Points on a hilly landscape, in no order, each with its height.
From any point a ball rolls to the lowest of the 2 points nearest to it. It stops when none of these is lower. Distance is the straight distance between rows; heights are no part of it.
mube height 834: [  9  11  10  -4  -4  10  -4   0  -5   5  -5   2  -8 -12  -8  -3   5  10
   1   3  14   6 -14   4   0   2   3 -18   6  -3   0  10   6   3]
pof height 304: [  2  -2 -18  -1  -1   9 -16 -12  -6   3  -4  11   8  -4  -4  -4   7  10
   2  10  -4  -9  -3  -4   7   1  -6  -2  -3  -6 -17 -10   6   7]
fes height 918: [ -9  11  17  -6   0   1   9  12  16  13  -2   3 -12  -7   2  11  -7  -6
   9 -15   6   4  -7   2  -7  -1  -8   5  -1  -7  22   6   7 -12]
Kora height 517: [ -4   2   0   7 -15  -4   1   3  12   1   3  -3   1   4  -8   0   7   2
   0   6  12 -14   9  12   2   5   7 -13  10  -3  -5  -8 -12  -3]
fogor height 725: [ 16  -9 -12   6  -8 -20  -3 -10   1  -5 -12  12   6   6   2  -5   5  -8
  -7   5 -25   0   1   2  -2   3   5  -8   5  12 -17  13   0   7]
duk height 330: [  6 -13  10  -1  15  15  -2 -18 -15 -10  -4  -4   6  -9   1  -2  19  21
   2  17  18   4  -9  -7   8  -8  -8   7  -5  -1 -21  -5  13   6]
vud height 642: [-20  -6   5  -7 -10 -15   9   1  20   6   5   6   1   8   0   4  -1  -5
  -9 -14   6   1  13  -3   9   6   0   2   8  12   4  -6 -13   7]
gefo height 247: [  3   9 -12  -6  -6  13  -9  -4 -14   7  -9  14   0 -14  -7   3  13  14
   0  13  -3   2 -16  -2   2  -6  -6 -11   2 -11 -18  -4  19   0]
Domir height 280: [ -8 -12   4  -8  13  19  -5  -8  -4   0  -3  -2   5  -7   3   5  16  15
   9  18  13  -1  -6  -6   8 -18 -15  10 -12  -7 -19  -6  15  -6]
mova height 874: [ -9   0   9  -4  14   5 -11  -3   6   8   1   4   2   2  10   9 -11   3
   9 -10  20 -11  10 -13   9  21 -13  10  -4 -10  20 -17  -5  16]
lefe height 355: [ 15  -2  -8   4  13  12 -20 -13 -22   0  -7  10   8  -5   3  -4   7  15
   8  15  -3  -8  -8   4   2   3  -8   1 -15 -12 -12  -9  12   7]
Niz height 575: [-11   1   1   3   4 -12   8  10  23   2   4  -1   4  10   7  13   4  -8
  16   3   7 -10  15  13  -5  -2  -5   7  -7  -7   0   1 -16 -14]
guveb height 80: [  9  -6   4  -3   7   3   6  -7  -4  -3  -8   0  -3  -6   3   0   3   7
   5   1  -3   7 -11  -1  -4  -6  -6   6  -6   5  -4   9  13  -2]
Lig height 638: [ -1  -5   4   4 -10 -29   9   8  32   4  -2  11   5  12   9  10   4 -11
   4  -5  -4 -14  25  20 -11   8   3   0   1  -1   3   8 -16  -8]
bukub height 388: [-11  17  -7   3  -3   3  -3  24   9  10   5  13   4   7   2   4  -3 -19
  -1  -4  -9  -9   5   9 -13   5  -1  -4  -9  -9  12   7 -10 -14]
Sodig height 645: [ 17  19  -1  11  -1  11   4  -2 -17  -5   6 -19  -4 -13 -22  -2   1  15
   3  13  10   1 -14  19  -3 -14  14  -5   5 -12  -2  -8   0 -12]
Tama height 471: [ 12   1   7   1  17  17   8  -5 -16 -14   6 -23  -5 -11  -5  -6   4   5
  -3   3   4  17 -19  -5  -2 -22   1  20  -7   7  -1   5  17  -5]
tero height 419: [-11  -4   7  -5  -2   7   7  -4   9   3   3  -6   1  -3  -2   7  12   9
   9   7  14   0  -4  -7   4 -11  -3  -1   3  -1  -4  -7   1  -3]
Tepi height 430: [ 25   4   9   4  13  17   4 -14 -24 -12   3 -14  -2 -11  -8  -6   6  12
  -2  11  10  12 -16   4  -5 -11   0   6  -6  -2  -6   3  14   2]
kuni height 791: [-10  -3  -8  -7   5  -5  -2  -8  -4   3  -8  -1   3 -11  -3  -2 -18   7
   0 -20  -6   1   4 -11  14   7  -8  26   7  -4  16 -33   4   5]
kop height 806: [  3  -8   1   6  14  16  -2 -10 -18  -9  10 -24   2   0   2 -11  -7   2
  -9  -2  11  10  -2 -17   9  -1   5  11  -6  14   3  -2  -1  13]
kotel height 689: [  6  12 -17   9 -12  -1   1  -5 -10  -4  -4  -6  -1  -5 -20  -6  -3   7
  -5   4 -10  -2 -14   3  -1  -3   8   0  18  -3  -7 -15  -4  -6]
kige height 863: [ -4   5  18  -6  14  13  -3   3   4   8   2  -5  -2 -10   5  10  -9  10
  15  -6  27  -7  -2  -3   3  10 -12   9  -8 -14  18 -10  -4   9]
zefi height 691: [ -2 -20   0  -3   7  -6  12  -9   4  -6  -5  -2   6  12  15   0   0  -8
   4  -5 -10   4   7  -8   4  -5  -5  19 -11  13  -3   2   3  -1]
dok height 713: [ -7 -21  -8  -6   4 -14  25 -13  14  -7  -2 -10   7   7   3   7   7  -2
   9  -1  -8   3  12  -2   4 -15  -5  28  -1  12  -6 -11  -3  -7]
niv height 814: [-22 -11  -9  -7   6 -12  11 -13   7   0  -4  -7   3  -2  -5   5  -8   7
   5 -14  -2   1  13  -6  17  -3 -12  32   8  -3  11 -35   1  -1]
kul height 744: [ 15 -10  -8  -1  14  -1 -14 -11 -16  -7 -10   7   4   5  16 -10  -6  -1
   0   0 -18   3  -2  -8  -2  15  -5   6 -11   5   1   5  12  13]
Dobat height 719: [ 10  -8  -8   1 -12 -27  16  -3   7 -14  -2  -6  -9  11  -2  -4  -3 -21
 -20  -2 -24  11   5  -2  -2  -6  13  -2  12  18  -9  17  -1   3]
Sav height 751: [ 33  -1  -1  12 -15 -22   3  -7  -8 -13  -4  -3 -10   2  -5  -8  -8  -8
 -16  -1 -16   6  -1  11  -9   5  15  -7  14  13  -6  15  -6  15]
sab height 588: [ -5  14   8   5   4   0  10  21  14  -1   7 -16  -5   2  -1  11   3  -7
  15   5  18  -2   2  12 -10 -16  -2   2  -5 -12   9   8  -7 -20]
Munol height 844: [  8  -7   5   4 -11  -9 -10  -6  -3  -3  -6  11  -6   4   6  -6  -4   0
 -11  -9  -5   5  -1  -5   0  19   8 -19   9  13   0  14  -1  20]
Sudo height 890: [  0  -3  12  -8 -14 -14   7   1   7   4 -13  15 -10  -3   0   0   9  -6
  -6   3 -12   9 -14  -6   0  -2   3 -24  11   9 -12  23  15   5]
Bekuv height 570: [-22  -6   2 -12 -17  -1  15   2   8   0   9  -9  -9   1  -7   0   1  -5
 -12  -9   3  12  -3 -17  12  -6   6  -4  17  16   3  -2  -2   2]
sep height 535: [ -2  -6   3  -2   7  -3   9   3  12  -7   3  -8   6  10   9   7   8  -5
  14  12   6  -2  13   8  -6 -14  -4   2  -8   3  -8  13  -6 -12]
nosup height 715: [ 12 -12  -4  -2 -16 -27   4 -13   1  -3 -22  21   0  -1   1   0   3  -2
 -12  -2 -27  10  -3  -4  -3   9   3  -9  11  14 -12  16   9   8]
resev height 676: [ 20  -3  -7  14   4 -11 -11   2   1  -9   1   1   9  15  16  -9  -6 -12
  -4   0 -11  -9  14  11 -11  13   8  -6 -11   5   3   7 -15   5]
kez height 480: [ 19  -5  14   3  12  15   0  -6 -22 -15   4 -16  -5  -4  -1  -8   4   3
  -5   9  10  15 -15  -5  -3 -12   8 -12  -5   9  -4  19  14   6]
mepig height 300: [ 18   3  -6  -4   4   8  -6  -2 -19   0  -8   7   5  -6   1   3  15   5
   5  20 -14   5 -10  17  -8 -22  -6  -2 -18 -11 -21   9  22 -13]
lefa height 734: [-20  -4 -24 -13  -5   0  -6   2   2   8   5   6   6   5   1  -6 -12  -9
  -7 -18 -17   2   9 -14  10   9  -3  14   3   6  10 -17  -2   3]
fidu height 768: [-21  -1  -9 -11  -4  -6  -1   4   4   8   0   2   1   0  -7   3 -13  -1
  -5 -21  -7   0  10  -9  12  11  -5  15  10  -6  18 -28  -4   4]
magas height 700: [  3 -19   5  -9  -6 -26   9 -20   2  -4 -15   9  -3  -1   1  -1   0   4
  -9 -10 -13  10  -3 -14   6   8   0  -1  16  18 -11   7   7  19]
zal height 847: [ -2  -1  16  -4  17  15   2  -7  -2  -2   3 -18  -3 -14  -2   6  -3  18
  12  -2  26   0  -8  -4   4  -3 -10  18  -3  -9  11 -13   0  -1]
liva height 275: [-15  17   0  -1  -2 -18   5  18  18  13  -2   8   3  -1  -4  10 -15 -12
  10 -20  -5 -10  14  13  -7  13  -1  11   3 -17  30 -13 -11 -16]
gokik height 405: [ -1  -9   6   4  13  12  -9   5  -2  -7  11  -5  10  17  15  -3   6  -7
   4  12  11  -6  12   4   1   0   2  -5 -16   2  -5  15 -13   0]
Zil height 758: [  2 -21  -7   5  -3  -8 -10 -20   4  -4  -4  11  15  12   7  -4  12   4
  -3  15   0 -14  12  -4   8  13   2 -11  -1   9 -24  -1  -7  14]
pav height 767: [ -5  -5   0   0   8  17 -13  -2 -17  -5  13 -12   2   8   4 -11 -12  -1
 -11  -8   5   1   3 -20   9  14   3   2  -2  13  10  -2  -6  20]
venov height 605: [  8  11  13   2  14  18  -8  11  -6   3  12 -14  -4  -1   1   0  -5   3
   6  -1  20   0  -5   4  -6   2   1  -1 -10  -9  13   4  -7  -1]
tav height 909: [-11   3  18  -4  -9  -2   7  14   7   2   3  17  -5   4   3   1  17  -8
  -5   8   5   7  -6   1  -4  -8   7 -33   1   8  -9  30   7  -7]
folom height 717: [  5   6   1   0   5  13 -15   6 -11   5   3  -1  -4   4   4  -8 -14  -1
  -6 -11   0  -1  -6 -11  -1  19   1  -4   0  -1  15  -2  -2  11]
Vuf height 813: [ 10  16  12   4  -2   3   2   8   3   2  -2  -2  -9  -9  -7   4   1   8
  10   2  10  -4  -4  18 -10  -3   4  -7   3 -10   6   4  -2  -7]
noge height 774: [ 32  10   3  11 -10  -9  -9  -4 -15  -6  -7   0 -15  -6  -3 -11  -7   1
 -13   2  -7   6  -8  13 -10   9  16 -23  12   1   0  17  -5  16]
bitid height 943: [ -9   6  14 -11   9  24  -4   4   0  18  -5   5  -6 -16   9   8  -3   4
   8  -9  12   2 -13 -14   1  -1 -19   6  -7 -13   8  -1  20  -3]
zere height 557: [-11  15   0   7 -16  -5   2  17  19   6   2  10  -3   2  -6   5   5  -5
  -2  -1   9 -14   5  20  -6  11   7 -15   6  -4   6  -1 -14  -7]
Mozo height 765: [ 28  15  -7   9 -11 -11 -11   1 -13   5 -11  10  -6  -5   1  -7 -16   2
 -11  -2 -18  -4  -3  13  -9  22   8 -12   3  -2   5  10  -4  12]
Zoge height 506: [ -3   1   0  -2   3   7  14  -7 -11 -11   7 -21 -10 -10 -13  -7  -3   2
  -7  -6  -2  18 -18 -13  -1 -17   5  17   7  10   4  -4  13  -1]
Pul height 688: [  3 -20   4  -3  -5 -23  15 -18   2 -14  -2  -5  -4   6   2  -5   3  -3
 -14  -5  -8  13  -1 -14   7  -4   3   3  13  24 -15   7   1  11]
pob height 706: [  6  11  -1   9  14  14 -11   3 -11  -1   8 -10   7  -4  -7  -3  -3  10
  13  11  17 -12  -1   9  -2  -1  -1   8 -10 -24  -1 -18  -5  -8]
kazuk height 663: [ -8  17   2   6  12  21 -14  15  -2   6  12 -10   5   1  -3   2  -9   4
  10   0  23  -9   3   4  -5   3  -2  -2  -8 -20  14 -12 -12  -7]
begeb height 766: [  3 -22   0  -4  17   4  -7 -14 -14  -3  -6   9   3   5  20 -10   1  -3
   1   0 -17   8  -3 -19  -1   5  -8   5 -14  10 -12  11  20   8]
pir height 160: [-19  12  -6   4   2  -7  -4  17  17   9   9   5   8   8   0   4 -10 -13
   3 -13   4 -10  19   8  -3  13   2   8  -1 -11  19 -13 -20  -5]
zarak height 675: [-23  -6 -19  -6  -6   1 -11   9   3   7   7  15   9  16   7  -7  -4 -21
 -22 -16 -20   7   8 -19   7  13   0   1  -1  10   3  -3  -4   7]
tumim height 827: [ -1  -9   8   0  -7   3 -14  -5  -5  -4  -1  11  -1   6   5  -8   3   5
 -13   6   4   1   1 -16   6  16   3 -25   6  12 -11  11  -6  20]
Runol height 764: [-10   5  -2  -2   4  19 -24   5  -8   8   7  12   7   6   9  -7  -5  -3
  -6  -5   2  -4   2 -14   1  20  -4 -12  -8   1  10   4  -4  15]
reda height 737: [ 19  16  -9   8 -14  -7  -7   3 -10   2  -7  -1 -10  -8 -13  -6 -15   0
  -9 -11  -9  -6  -8  14  -8  15  12  -5  11  -2  13  -5 -10   2]
rek height 664: [ 11  16   6   8   5  12  -9  14  -8  -1   7  -9  -6   0   2  -5 -15  -2
   1  -9   6   0  -5   2  -8  11   9  -6  -7  -4  20   4  -7   3]
vupe height 682: [-18 -20   9 -15   8  -4   8  -3  11   7  -3   6  -1   6  18   5   0  -5
   5  -8   0   4   9 -18   8  -1 -12  12  -8  10   0   6   3   5]
dodu height 779: [  6 -20  11  -6   7   0  -5 -12 -14  -4 -10  11  -1  -6  13  -3   4   3
  -4   2 -16  14 -11 -24   1  -2  -7  -3  -4  16 -15  21  25   9]
rati height 893: [-10   3  11  -6  -9   2   8   7  10   9  -5  13  -3  -5  -2   5  14  -2
   3   7   4   3  -7   3  -1 -11  -2 -18   1   1  -9  10  10  -8]
Nopo height 637: [  9  -3   2  12  -7  -8  -8   9   9 -10   8  -4   3  20  10  -7   0 -12
 -11   2   5 -10  17  17  -8  12  11  -7  -2  -1   7   8 -24   1]
Ragem height 487: [ 11  17  -5   4  11   4  -8  12   1  10  -7   9   4  -9   2   9  -5   0
  19   9   0  -4  -2  17 -12  -4 -10   8 -17 -29   5   1   2 -14]
miku height 633: [ -2 -11  -2   1   3  -4   4  -4  -4  -8   4 -14  -2   7   7  -5 -13  -9
  -9 -14  -5   6   6 -11   4   5   5  12  -1  14  13  -4  -8   8]
Fifu height 686: [  5  -3   6   1 -19 -26  22   3  21  -7   1  -4  -9   9  -7   2   4 -12
  -7  -7  -4   2  10  12  -2  -4  10  -4  16  13   2   6 -11  -3]
fako height 339: [-18   1  -8 -10 -12  11   7  -6   1   3  -3   3   1  -9 -13   3  18  11
   0  12   2   4 -14 -15   8 -16  -5  -2  10   1 -23 -10  14  -6]
Tisom height 374: [-23 -11   3  -6 -11   2  16  -4  10   3   3  -5  -1  -3  -9   3  16   6
  -2  10   9   4  -7 -18  11 -19  -3  -5  11  12 -20  -2   6  -4]
luvop height 714: [ 16  -6 -11   4  14 -10 -12   0  -4  -4  -5   7   8  11  18  -4 -11  -9
   4   1 -17  -6   8   5 -13  14  -3   9 -19   1   4   3  -1   7]
rep height 595: [-28  -4 -18  -3  -9   3  -5  13  13   7   9  17  13  18  10  -4  10 -20
 -15  -1 -15  -3  15 -11   5   4   1  -3 -10   6  -2   5  -8  -4]
nemok height 208: [ 18  12  -7  -2  -7   1  -5  -3 -15   4 -14  14  -3 -14  -8  -3   6  12
  -2  10 -12   3 -19   4  -2  -5   2 -14   3  -1 -13   8  15   3]
Veta height 667: [ -2 -22   0  -6   6 -12  12 -11   2 -11   5 -12   0  12  12  -4  -3  -7
 -10  -9  -7  11   7 -14  12  -5   3  16  -1  24  -2   3  -2   8]
taf height 854: [-23  -2  14  -8  12  -7   2   2  17  11   7   0   3  -2   9  15 -10   2
  12 -15  21  -9  20  -6   9  16 -12  16   1  -9  19 -18 -11   8]
fek height 735: [ 25 -10  -4  11  -6 -21  13 -12  -2 -22   4 -13  -8   6  -4  -9  -1 -11
 -16  -1 -14   6   2   4  -3  -9  18   4  14  16  -8  12  -7  10]
mokas height 157: [ 14   1  -4   0  -3  -3  -2 -10 -14  -5  -8   0  -6  -6  -6  -3   4   5
  -4   2  -8   5 -14  -5  -1   2   4   2   6   6  -9   4  10   6]
solaf height 665: [ -5 -10   7  -2 -17 -22  13   4  25   4  -3   5  -1   9   1   3   4  -7
  -5 -11   4  -6  18  10   2   6   5  -4  10   7   0  -3 -12  -3]
Zam height 830: [  1  -5  14  -2  15  17   3 -10 -15  -3   6 -21  -1  -7   1  -5  -3  12
   3  -1  22   6  -3 -11   7   0  -4  12  -4   8   6  -8   0   7]
Mov height 520: [  7  -2  -1   8  -8   2   1   0  -5 -10  10  -9  -4  10  -5  -8   0  -6
 -10   4  -6   2  -5   1  -1  -1  14 -13   6   8  -6  10  -5   3]
Lonev height 860: [  5   5   1  -2 -12  -7 -11   2  -7   3  -7  10 -14   0  -1  -8 -11  -3
 -18 -16 -14  11  -9 -11  -3  25   6 -13  14  10  11  12   3  15]
Zemiv height 536: [-11   2  -1  -9 -11   1  15  -4  -2   0   1 -11 -14  -6 -15  -2   1   0
 -11  -4  -5  19 -18 -21   4 -15   5   2  18   9  -2   2   9  -5]
Mipim height 711: [ -2  12 -13   3 -15  -5  -2   2  -1   4  -6  -2  -7 -11 -20  -6 -10   6
  -4  -9  -7  -3  -4   4   2  12  10  -2  19  -3  11 -18  -6  -1]
tatu height 596: [  4  11   0  11 -17 -15   0  16  16   1   8  11  -1  11   2  -2  -2 -14
 -11  -3   7 -13  15  24 -12  13  15 -15  10  -2   6   7 -23  -4]
Rozu height 670: [  1  14  -9  11  -9  12  -2  -1  -9   0   0 -12  -2 -13 -24  -3  -1  15
   3  11   5  -2 -14   8   2  -9   7  -1  16 -15  -1 -18   1  -9]
Dom height 362: [ 12   8  -3  -3   6  10  -5   9  -8   5  -1   3   3  -7  -4   8  18  11
  12  24   0   2  -4  24 -15 -24  -9  -7 -15 -15 -15   5  15 -21]
Nuso height 608: [-31 -13   3 -15 -14  -5   9   1   9   6   5   0  -4   5   0   1   0  -2
 -17 -15  -1   6   9 -20  16   4  -4   2  13  17   5  -6  -6  13]
didon height 493: [ -4  -3   0   8   7  21  -8   3  -4  -6  19 -16   5  10   4  -6   1   0
  -3   9  20  -5   8  -4   3  -1   5 -12  -9   4   1   4 -16   4]
Zakog height 835: [-29 -10   3 -11   8  -8   5  -2  11   9   4  -4   5   0   4  12 -12   3
   9 -13  14  -7  21 -10  19   4 -10  28   0  -4  16 -31  -8   8]
tasas height 474: [  4   0 -13   9  -3   0  -2  -4   1  -6   6  -8   3   9  -5  -8   1  -1
  -4   8  -2  -9   5   6  -1   1  10  -7   3   0  -8  -7 -15   0]
vinu height 576: [-10  -2   2   0   6   8   0   9   3  -3  16 -12   0   7   6  -4  -8  -6
  -4  -2  10   1   8  -8   5   1   5   4  -4   7  11  -1 -12   1]
lomus height 500: [-22  12 -18  -2 -13   4  -6  22  13   9   8  20   7  13   6   2   3 -25
 -10  -7 -20  -3   6  -1  -5   5   1  -5  -8  -1   4   2  -5 -11]
rutu height 379: [ 13   0   0   7  14  13  -1 -17 -17  -9   0 -17   6  -8  -8  -1   8  21
   5  13  13  -1  -7   6   5 -10  -3   9  -3  -9  -9 -13   7   1]
Voru height 196: [ -7  -4  -1  -8   6  12  -2  -4   1   6  -4   8   4  -3   6   5  10   1
  12  10  -2   0  -5  -8   1 -12 -13   5 -12  -7 -10   5  16  -7]
zimu height 478: [-24   2 -11  -7  -8  14   3   7  14  11   3   6   4   0  -3   5  16   0
   3   6   7  -8   2  -6   7  -6  -7  -6   1  -3  -7 -10   4  -7]
fezi height 789: [  8  17  12  -1   4  17  -4  12  -3   6   0  -1  -4 -11  -8  10   7  12
  15  12  17   0 -10  18  -8 -12  -7 -14  -4 -17   1   3   9 -13]
mepa height 569: [ 23  11  -4   8   0   3  -3   6 -13 -12   8  -7  -8   3  -8  -9   0  -7
  -9   9  -8   5  -7   9 -11  -8  14 -17  -4   3  -2  20  -2   1]
boga height 356: [  5  16   0   2  -4 -16   6  16  16  10  -9  11  -1  -4  -6   9 -11  -5
  11  -8  -3 -11   5  20 -14   8   0   4   0 -12  17  -2 -11 -12]
lezi height 931: [-15  13   7  -6   3  12   2   9  13  14  -4   5  -7 -10  -5  11  -4   4
  13 -12   6  -4  -6  -6   0  -2 -13   5   4 -15  16 -12  11  -8]
vomus height 848: [  1   2  14 -12  -5   7   3  -4  -4   4  -4   4 -14 -15  -3   1   4   4
  -1  -7   2   9 -19 -14   3   2  -3  -9   8   7   2  10  20   6]
Dut height 607: [ -2   2   9   1   4 -19   9  14  23   6   2   4   4  11  12  16  -3 -15
  10  -9  -1  -9  21  15 -15   4  -3   6  -8  -6  13  11 -19 -12]
nida height 736: [ 13  10  -6  12   8  14  -5  -1 -13  -4   6 -13   7  -7  -6   2   7  14
  15  19  11  -5  -1  26  -6 -16  -4   0  -8 -23 -10 -11   0 -15]
lilon height 804: [-13   7  -9  14  13 -14   4   6   8  -4   4 -16  15   3  -6  10 -20  -2
  24  -3  -2 -13  20  12  -2  -2  -3  32  -4 -21  11 -28 -17 -20]
pobab height 742: [ -2 -14 -15  -1  -6 -11  -2  -9   6  -4  -6  10   9  14   7  -3   8  -3
  -3   7 -15  -5   9  -2   3   6   0  -3  -3  10 -16   0  -6   3]
fulit height 803: [-10  -4   3  -2  -1  22 -23   3 -10   6   4  11   5   4   6  -9   8   5
 -10   7   6  -5   1 -14   8  14  -1 -23  -2   4  -7   8   1  19]
Dovun height 703: [  5  -2   4   0 -19 -28  19   8  12 -11   5   1 -15   7  -7  -4   4 -18
 -19  -2 -12   3   0   4  -7 -10  16 -14  16  15  -9  16  -7   1]
Lavuk height 282: [-16  12 -14   2  -3  -6  -9  17  16  11   1  16  16   8   2   3  -3 -14
   6   0  -1 -14  12  14  -9  11  -4   1 -10 -15  12  -7 -15 -11]
taser height 770: [ -7  -5 -17  16   6 -10   6 -16   1  -6   4 -17  18   0 -10   0 -11   8
  13   1  -1 -12  15   5   8  -2   0  34   8 -11   4 -41 -10 -13]
mida height 878: [  5   6  -2  -2  -4  -5  -5   7  -9   3  -2   3  -9   1   2  -8  -9  -8
 -11 -15 -17   8  -9  -6  -3   4   4  -5   4   9  10  14   5   5]
livi height 901: [  9  -7  14   1  -7 -20   9  -6   8  -3  -9   9  -6   1   2   1   6   2
  -3   2   0  -2  -1   2  -1  -1   6 -12  10  11 -10  12   1   2]
vifo height 880: [ -4   0   2 -12 -14   1   8   1   8  12 -10  21  -8 -10  -2   5  16  -2
   1   5 -12   9 -16  -9   2 -12  -5 -15   7   3 -16  17  26  -9]
Fal height 646: [-22 -20   6 -13  -6   1   4  -3   2   9   2   4  -3   3  14   0  -4  -7
 -12 -17  -2  10   5 -28  15   7  -4   2  -1  18   4   7   4  13]
sovo height 870: [-14   1   1 -17 -12   7   4  -2   9  15 -11  20  -5 -14  -2   7   9   3
   2  -8  -4   5 -11 -18   7  -7 -10  -4   6  -5  -4  -1  23  -3]
filog height 403: [ 23  -6   2   8  14   0 -18 -10 -13  -4 -14  11   7  -4  10  -3  -4  12
  11   7   3 -11   2   8  -1  13 -11   2 -16  -8  -4  -2   5  12]
Ter height 295: [-13   5 -18 -12  -5  23  -8  -5  -9   9  -2   7   7 -11 -12   0  12  13
  -2  11  -2   0 -19 -10   8 -14 -12  -1   4  -9 -16 -13  21  -4]
negu height 859: [-21  -4  16 -15  -7  10   4   0   6  12  -4  10  -8 -11   1   4   4   3
   0  -7  10   4  -9 -21  10   2  -9  -5   8   5   5   5  13   5]
kidip height 543: [  0  11   8   1  12   6   2  13   5   6   0  -8  -1  -7  -1  16  -3  -1
  22   3  10  -1  -1  18 -13 -12  -9  10 -13 -23   8   3  -1 -18]
mor height 427: [ 19  14  -2  -1  10  13 -11   9 -13  10  -6  10   0 -13   1   8   2   6
  16  13  -3   0 -10  27 -14 -13  -6  -1 -19 -24  -2   9  13 -12]
Gir height 249: [ 23   5  -9  -3   0   4  -3  -5 -23  -2  -9   7   3  -7  -6  -3   8   6
  -2  22 -18   9 -12   9  -5 -15   0 -14  -7   0 -23  16  16   0]
kigi height 900: [  3   8   7  -5   1   3   4  14   5  11   1   5 -11   1   7   2  -8 -13
   2 -14  -9   8  -5  -3  -9   2   2   0  -7   6  19  15   4  -5]
Dotaz height 787: [ -5   3  -6  22   4 -18  13  -3   4  -5   6 -19  11   1 -10   2 -20   0
  15  -5   3  -9  17  15   3  -2   6  27   9 -14  16 -33 -17 -19]
zis height 537: [ 19   4  15   4  12  15   2   3 -13 -11  10 -16  -8  -1  -1  -2  -1   3
  -1   3  17   5  -8   4  -3  -4   7 -13  -6   3   5  17   2   2]
pidav height 752: [  0  -7 -21   9   5  -6  -1 -22  -3  -9  -5  -5  14   1  -5  -2  -3  11
   8   0  -8 -11   9   2  10   5  -5  28   1  -9  -2 -37  -2   0]
Fof height 611: [ 26  18  -3  13  -3   5   4   5 -13 -10   8 -19 -10  -7 -14  -6  -4   0
  -2   9   1   0  -9  17  -8 -15  15  -9   2  -3   2   8  -3  -7]
Rik height 771: [ 14 -22  -3   6   5  -7  -6 -22 -11 -15  -8   4   9   8  13  -9   9   6
  -2  18  -5  -2   4  -3   6   2   1  -7  -5  10 -26   8  -3  14]
zati height 269: [-14  12   0   9  -6 -13   5  22  13   4  10 -11   0   6  -6   1 -16 -10
  -3 -16   5  -6  16  13  -2  13   8   3   9  -8  21 -17 -25 -10]
Muned height 763: [ 23   9  12   6  12   8   0  -2 -10  -7   1 -12  -2  -9  -8   9   7  14
  16  14  15   0  -6  26  -7 -18  -4  -3  -9 -18  -5   3   7 -10]
Giz height 479: [ -7 -13  14  -1  10   3   0   2   6  -4   7   6   5  11  18   3  12  -7
   8  11   6   0  11  -4   1 -10  -3 -11 -17   8  -9  23  -3  -6]
vosip height 733: [ -1 -11 -16   2   5  -8   8 -12   6  -6  -2  -5  10   1  -1   1   3   5
   7  -1  -7  -8   9  -1   6  -1  -2  19  -2   3  -8 -21  -3  -2]

Where does a ball stop that starts at each point below?
mova | pir
Mozo | tasas
begeb | tasas
lilon | gokik
bitid | venov
sab | nemok
Zil | gokik
sovo | venov
kigi | venov
kige | venov
Rik | gokik
Dotaz | gokik
